A landscape with many valleys, sampled at points; each row gives a point and its height.
From any point a ball rolls to the lowest of the 2 points nearest to it. It stops when none of these is lower. Distance is the straight distance between rows; heights are no part of it.
Q_779: [ 32 -10 -23  -5  -1  24 -15 -26  10   4  20   7   6  11  23  -3 -10  13
  -7  11   1  13]  h=620
Q_101: [ 25   0  18   8   4 -20  17 -12  -8 -17 -21  23   7 -14   1  29   1 -53
  -5  -6  -7   6]  h=233
Q_820: [ 13   8 -12  -3   8  13  -1   8   1   2 -11   1   9  19   1  -2 -21 -13
  -9  -4  13  25]  h=399
Q_663: [ 15 -19  10   2   8 -34  17   3  -4   2   0  11  14   0 -14  17  35 -30
 -11   9  -8   0]  h=458
Q_563: [-28  16  -2  -7  -4  19 -19   4   5  -7  16 -13  -4   4 -23  -1 -13   8
   6 -26   3  -5]  h=572
Q_488: [ 18 -16 -21  18  19   5  11  33 -17  -1 -17   7  -1 -20  -4  16  -8 -28
 -34 -18  -4  20]  h=321
Q_624: [ -5  22  41   5   1 -41  22   4  -2 -10 -23   8 -11 -14   9   6  20 -29
  19  11  -4 -16]  h=782
Q_807: [ -1  30  48  -7 -11  -4  -3 -23   0  -2  -7  10 -17  -4  34 -14  -7   3
  22  13   6  -1]  h=760
Q_867: [ -5   5   1  16 -43   5 -17 -23 -11 -14  41  22 -11 -10 -10   9 -11  30
  17   1 -10  -6]  h=367
Q_679: [  7 -14 -17   5  26 -35  -1  -7  32 -24 -10   7  -2  18   9  21  -2 -14
 -38   2 -25 -31]  h=419
Q_151: [-12   4  18  -3  -6  30 -17 -19 -13  26  24 -10   3  -7  -4 -20  -6  28
   9   7   6   9]  h=646
Q_662: [ -6   0  16  -4 -29 -16   5 -16  11  -6  19   4  -2  10 -17   4  18  19
  22  10  -3 -12]  h=218
Q_123: [ -4  16   5  -7  21  40 -17  -1  -5  20  19 -26  15  22  -8 -21  -8  12
  -7  -9  18  17]  h=662
Q_729: [  3  -9 -15  11  -9  14  -4  -4   9  25  18  -8   6  30 -23 -15  -5  39
   2  13  25  11]  h=269
Q_11: [ 18   4   8 -14 -17  -2   7 -19  -5  -9  -3   5   5 -11  25  12  18  -3
  16  14  -2   3]  h=229
Q_640: [ 19 -19  10  -3  16 -27  16  -6  12 -13 -13   8  21  15  -8  35  33 -31
 -16   8  -9  -7]  h=491
Q_419: [-19  -4  10  13 -25   9  -8  -1  -9  12  37   3  -2  -9 -31  -3   3  24
   7 -20  -7  -8]  h=459
Q_489: [-14  -4  13  27 -42  11  -4 -13 -15  -2  44  10  -2 -16 -16  -2   1  32
  33  -4  -4 -12]  h=412
Q_390: [ -9 -12 -20   8  -3  -2  -7  12 -21  27  -2  -6  -4 -27  12 -22  -2  27
  17  22  -4  -5]  h=240
Q_936: [-15 -25 -25  26   2   2  -7  32  -1  11   7 -11  -4   9 -12 -16  11   8
 -22 -13  -7 -16]  h=550
Q_108: [ 25  -9  13  -3  12  -1  25 -17   6 -21 -21   0  37  -8   4  37  21 -36
 -20   3 -16  -1]  h=521
Q_731: [  3   1 -23 -10   1  36 -28 -21   7   1  38   1   4  10   7   6 -12  31
   2  12  -5   7]  h=628
Q_28: [-29  -5 -17   2 -20 -10  -6  29 -14  21  13 -10   1 -13 -14  -7   2  19
  40   6   7 -11]  h=194
Q_890: [  3   3  -1 -12   6  39  -5 -10  11   0  23 -12  20  17 -15   9  22   5
   7  -1  16  23]  h=688
Q_844: [ 10 -13 -10  -5  24  -5  -4 -20  27 -36 -18  -9  -5   0  27  17  -7  -9
 -38   2 -32 -25]  h=403
Q_551: [  4  18   5  -9 -17  -5   5  -8   1  -4   6   8   0   8 -10  18  -9 -10
  30  -6  18  14]  h=279
Q_835: [-21   7  -3   3  -7  27 -25 -31  -5  16  26 -11  -5  -8   0 -26 -13  40
   2   8 -16  -9]  h=639
Q_66: [  7  -2   1 -15  -3  30  12   6  -4  -5  13  -7  31  -6  -4  23  28  -9
   3  -3   4  18]  h=706
Q_643: [ 13  -6 -21 -16  26 -14   5  25  16 -13 -36 -13   2   6  29   3  15 -21
 -16  20  -4  -3]  h=464
Q_402: [-23   5 -24  -3 -18   2  -9  18   0  12  12  -3   4   5 -17   4 -15  12
  37   2  16   4]  h=295
Q_892: [  9 -22 -21  -7  27 -31  -2  13  22 -10 -22  -7  -8  12  21   7   8 -18
 -24  13 -17 -16]  h=441
Q_462: [  7  -6 -25  -5  34  -9   9  31  11 -14 -32 -10  18  17  13  20  14 -36
 -22  11   5   1]  h=493
Q_786: [ 11  32  43  22 -24 -15   9 -20  -4 -17   1  20 -23  -7  27  -2   7  -5
  28   8   9  -4]  h=767
Q_52: [ 22 -10 -13  -2 -18   7  -8 -30   3 -27  26  19  -8 -19  24  20   8  17
   2   6 -25  -8]  h=311
Q_978: [  7 -18 -12  18  25  16   2  18  -1   1 -18   4 -11  25  15 -23  -9   4
 -43  -6   3  -7]  h=594
Q_99: [ 32  -5 -17   0   6  16   6  11   1  14   0   4  15  30  -7  -3 -13  -2
  -6  -1  26  36]  h=365
Q_379: [  1  18 -12 -15  -2   8 -10   4   1  20 -18  -9  -4  10  14 -18 -21  14
  18  16  26  22]  h=445
Q_143: [-20  28  43 -13  -4  17  -2 -13  -6   7   8 -11   2 -13  -2 -11  10   4
  13   2   3   1]  h=748
Q_259: [-13 -12  -5  14  -8  -8  -3   4 -14  26   3  -4 -11 -17  -2 -36  -6  29
   4   4 -13 -19]  h=189
Q_343: [-10   3  13  -1 -23 -18  14  -4   1   9  17  -3   4  10 -23  -3   8  17
  40  17  18  -4]  h=281
Q_521: [-41  -1 -19   7  -7   8 -17  30   3   1   8 -15   0  11 -22  -9 -10  17
   3 -28  -4 -12]  h=551
Q_802: [-11 -13 -10  17  19  10  -6  35 -14   7  -9  -7 -11   8   5 -19  -3   2
 -27 -13   0  -8]  h=575
Q_711: [ -5   0  -6  -7  13 -39  15  13   4  -9 -28   4  -3   9  -8  14  -2 -36
  -1  -3  10   1]  h=454
Q_150: [  1  34  50  14  -4 -39   9  -3  -5 -13  -9  18 -26  -6  16   0   6 -20
  24   8   3 -10]  h=775
Q_396: [ -6   8  18  -1   5  18  13   1  -8 -13 -12   5   0 -31   5  11  -7 -23
 -15 -23  -3  -1]  h=326
Q_903: [-10  12  -9 -10   5  -6   1  18  -3  17 -22 -16 -10  13   5 -26  -6  11
   8   5  17   2]  h=465
Q_623: [-17  15  31 -16 -12  10   8   2  -8 -14   5 -11   8 -11   1   4  22  -2
  15  -7   1   0]  h=737
Q_146: [ 10   8 -22 -20   9  17  -8   1   6  -5  -9  -4   8  12  18   1 -10  -4
   8  10  19  20]  h=423
Q_748: [ 14 -16 -18   7 -32  -4 -12 -24  -3 -19  31  20 -16 -13  -3  17  -3  22
  -2   1 -24  -7]  h=332
Q_897: [-33 -11 -20   8 -16   1  -7  26 -26  22   8 -22  10 -32   0 -13   4  27
  29  13  -5 -14]  h=204
Q_972: [ 14 -10  -4 -14  18  15  -6 -15  16 -19 -10  -8  -8  -6  26   1  -2  -2
 -33  -4 -29 -10]  h=392
Q_570: [ 11   8  28   7  10   1  19  -2 -12 -21 -31  12  10 -31  -4  25 -18 -37
 -20 -14  -5   7]  h=286
Q_775: [ -1  15   0  -3 -14 -22  10  -4  15  -8  -3   8  -3  18 -25   6 -23 -14
  20 -21  14   4]  h=327
Q_899: [ 18 -12 -31  18  17 -10  -5  16  -2  -3 -15  18 -15   9   7  -5 -28 -27
 -26 -16   0   4]  h=316
Q_941: [ 41 -19 -24   5   6  12  -5 -17   8   8   2  12  -9  12  21  -5 -19   9
 -17  -1  -1  18]  h=615
Q_952: [ -3 -15   5  10  -6 -10  -4 -21  -9  17   9   8 -26 -18   7 -25  -2  32
   0   8 -19 -20]  h=153
Q_22: [ 16  -8 -13   9  -5  16   3   1   0  25  13  -2  10  23 -18  -1 -13  15
   7   8  30  27]  h=318
Q_721: [  7   0   6 -18  11  38  -8  -8  12 -10  -8 -18   0 -16  28  -3  15   5
 -24   1 -24  -4]  h=380
Q_431: [  5   2  -5  -5  15  -8  10  16  14  -6 -24   0  -2  12  -7   1 -15 -22
  -6 -14  13   6]  h=427
Q_85: [ -2   8  -3 -17  26 -31  13  25   2 -14 -46  -6  14   6  -4  24  14 -34
  -7   4   9  -2]  h=481
Q_48: [ 22 -13 -16   8  23   6  -1  -3  12  -1 -14   6  -3  28  22 -19  -7   4
 -26   7   6   2]  h=606
Q_587: [ 12 -11  -3 -11 -14  11  -5 -23   8 -19  23   5   9 -10  18  19  24   7
  15  17  -9  -3]  h=276
Q_949: [ -3   5 -24 -13 -15  -4  -5  10   1  -4   5   3   5   2  -3  15 -17  -3
  42   2  26  19]  h=199
Q_8: [ 23 -15  -3  15   9  -6  16  16 -24   7 -10  22   8 -27 -15  12  -6 -23
 -25 -18 -11  14]  h=359
Q_192: [-33 -17  -8  20  -5   1   1  25   2   5  17 -19   0   9 -29 -17  13  13
 -11 -22 -11 -23]  h=524
Q_26: [  2   2   9  -3 -12   2  -4 -30   5  -3   8   7 -20  -8  22 -20  -2  19
   0   1 -10 -13]  h=120
Q_537: [ -9  -1  12  -7  -1  10  13  11   3  -4  -1  -3  17 -10 -17  17  20 -13
  10  -8   2   3]  h=722
Q_923: [ -5   7 -16  -3 -11 -30   0   4   9   5  -7  16 -25   9 -16  -5 -35  -7
  16 -15  19  -2]  h=362
Q_660: [ -8   4  13 -11  14  30   1   7 -11 -10 -11 -10   6 -34  13  -2   6  -6
 -18  -9 -14   8]  h=357
Q_349: [ 22 -23 -21  24  28   1   2  20  -5   1 -16  12  -4  -6   5  10 -26 -26
 -44 -21  -7   4]  h=287
Q_440: [ -5  14   6 -16  15  45  -8   6   2   5  13 -21  26  20 -20   6  11  -7
  -6 -16  17  23]  h=676
Q_528: [ -8  29  38 -24  -4  10   0 -35   1  14  -5 -10  -2   5  15 -19   2   7
  17  11  10   8]  h=754
Q_165: [-27  -5   4   0  12 -33   1  18   6 -15  -6 -10  -3  -8   1  11  25 -16
 -10   3 -15 -26]  h=797
Q_740: [-20  10  32  -4   8 -47   5  13  -1 -10 -13  -1  -9 -11   1  16  29 -31
   9  11  -5 -24]  h=788
Q_110: [  7  -6 -20  11  -1 -24  -3   0   4   5  -8  22 -31  11   2 -16 -32  -6
 -11 -14   4  -2]  h=344
Q_989: [-17  19   9 -14   8  30 -20 -25   2  23  22 -14   2  12  -7 -13 -14  20
  11   1  15  11]  h=654
Q_299: [ -4   9  11  -5 -18 -19  -6 -28   4 -17  12  11 -15   6  10  -4  10  23
  12   7 -11 -18]  h=157
Q_69: [ 26 -25  -7  20   1 -21  15   8  -6  15  -3  21  15   2 -26  11  11 -24
 -16  -9  -5  10]  h=408
Q_510: [-20  12 -11 -12  -4  35 -37 -27   9   1  34 -11  -4  15  -1  -4 -11  38
  -3  12 -13  -6]  h=634
Q_208: [-30 -14   6  17 -25   6   3  17  -7  17  23 -10   8  -8 -31 -22   9  11
  10 -24  -6  -7]  h=492
Q_889: [ -6  -5   0   3 -17  -7   1  -8   6  24  20  -7   8  14 -30 -16  -5  32
  31  22  21   4]  h=198
Q_613: [ -8  19  14 -10  11 -13  13  22 -17  21 -39 -16  -6  -2   1 -31  -4  14
  -6   4   2  10]  h=483
Q_86: [ 19   4  17 -10  -4 -13  14 -13  -7 -25 -12  16   9 -18  19  34  18 -29
   8   9  -6   3]  h=163
Q_776: [ -1  15  27   2  14 -20  20  14 -14  15 -40  -2 -12 -20 -11 -29  -6  -7
 -16  -3   2   1]  h=497

Call two points neighbours if one is among the 2 nearest of the other. Go from one point of each pair to the other, from neighbour to neighbour, staying as low as possible. Name the highest point that can't be avoided.
Q_28 / Q_949 -> Q_402
Q_889 / Q_349 -> Q_923
Q_889 / Q_86 -> Q_462
Q_28 / Q_889 -> Q_343
Q_26 / Q_28 -> Q_390

Where does a ball stop that starts at each point below?
Q_892 -> Q_86
Q_640 -> Q_349
Q_776 -> Q_889
Q_613 -> Q_889
Q_208 -> Q_86
Q_85 -> Q_889
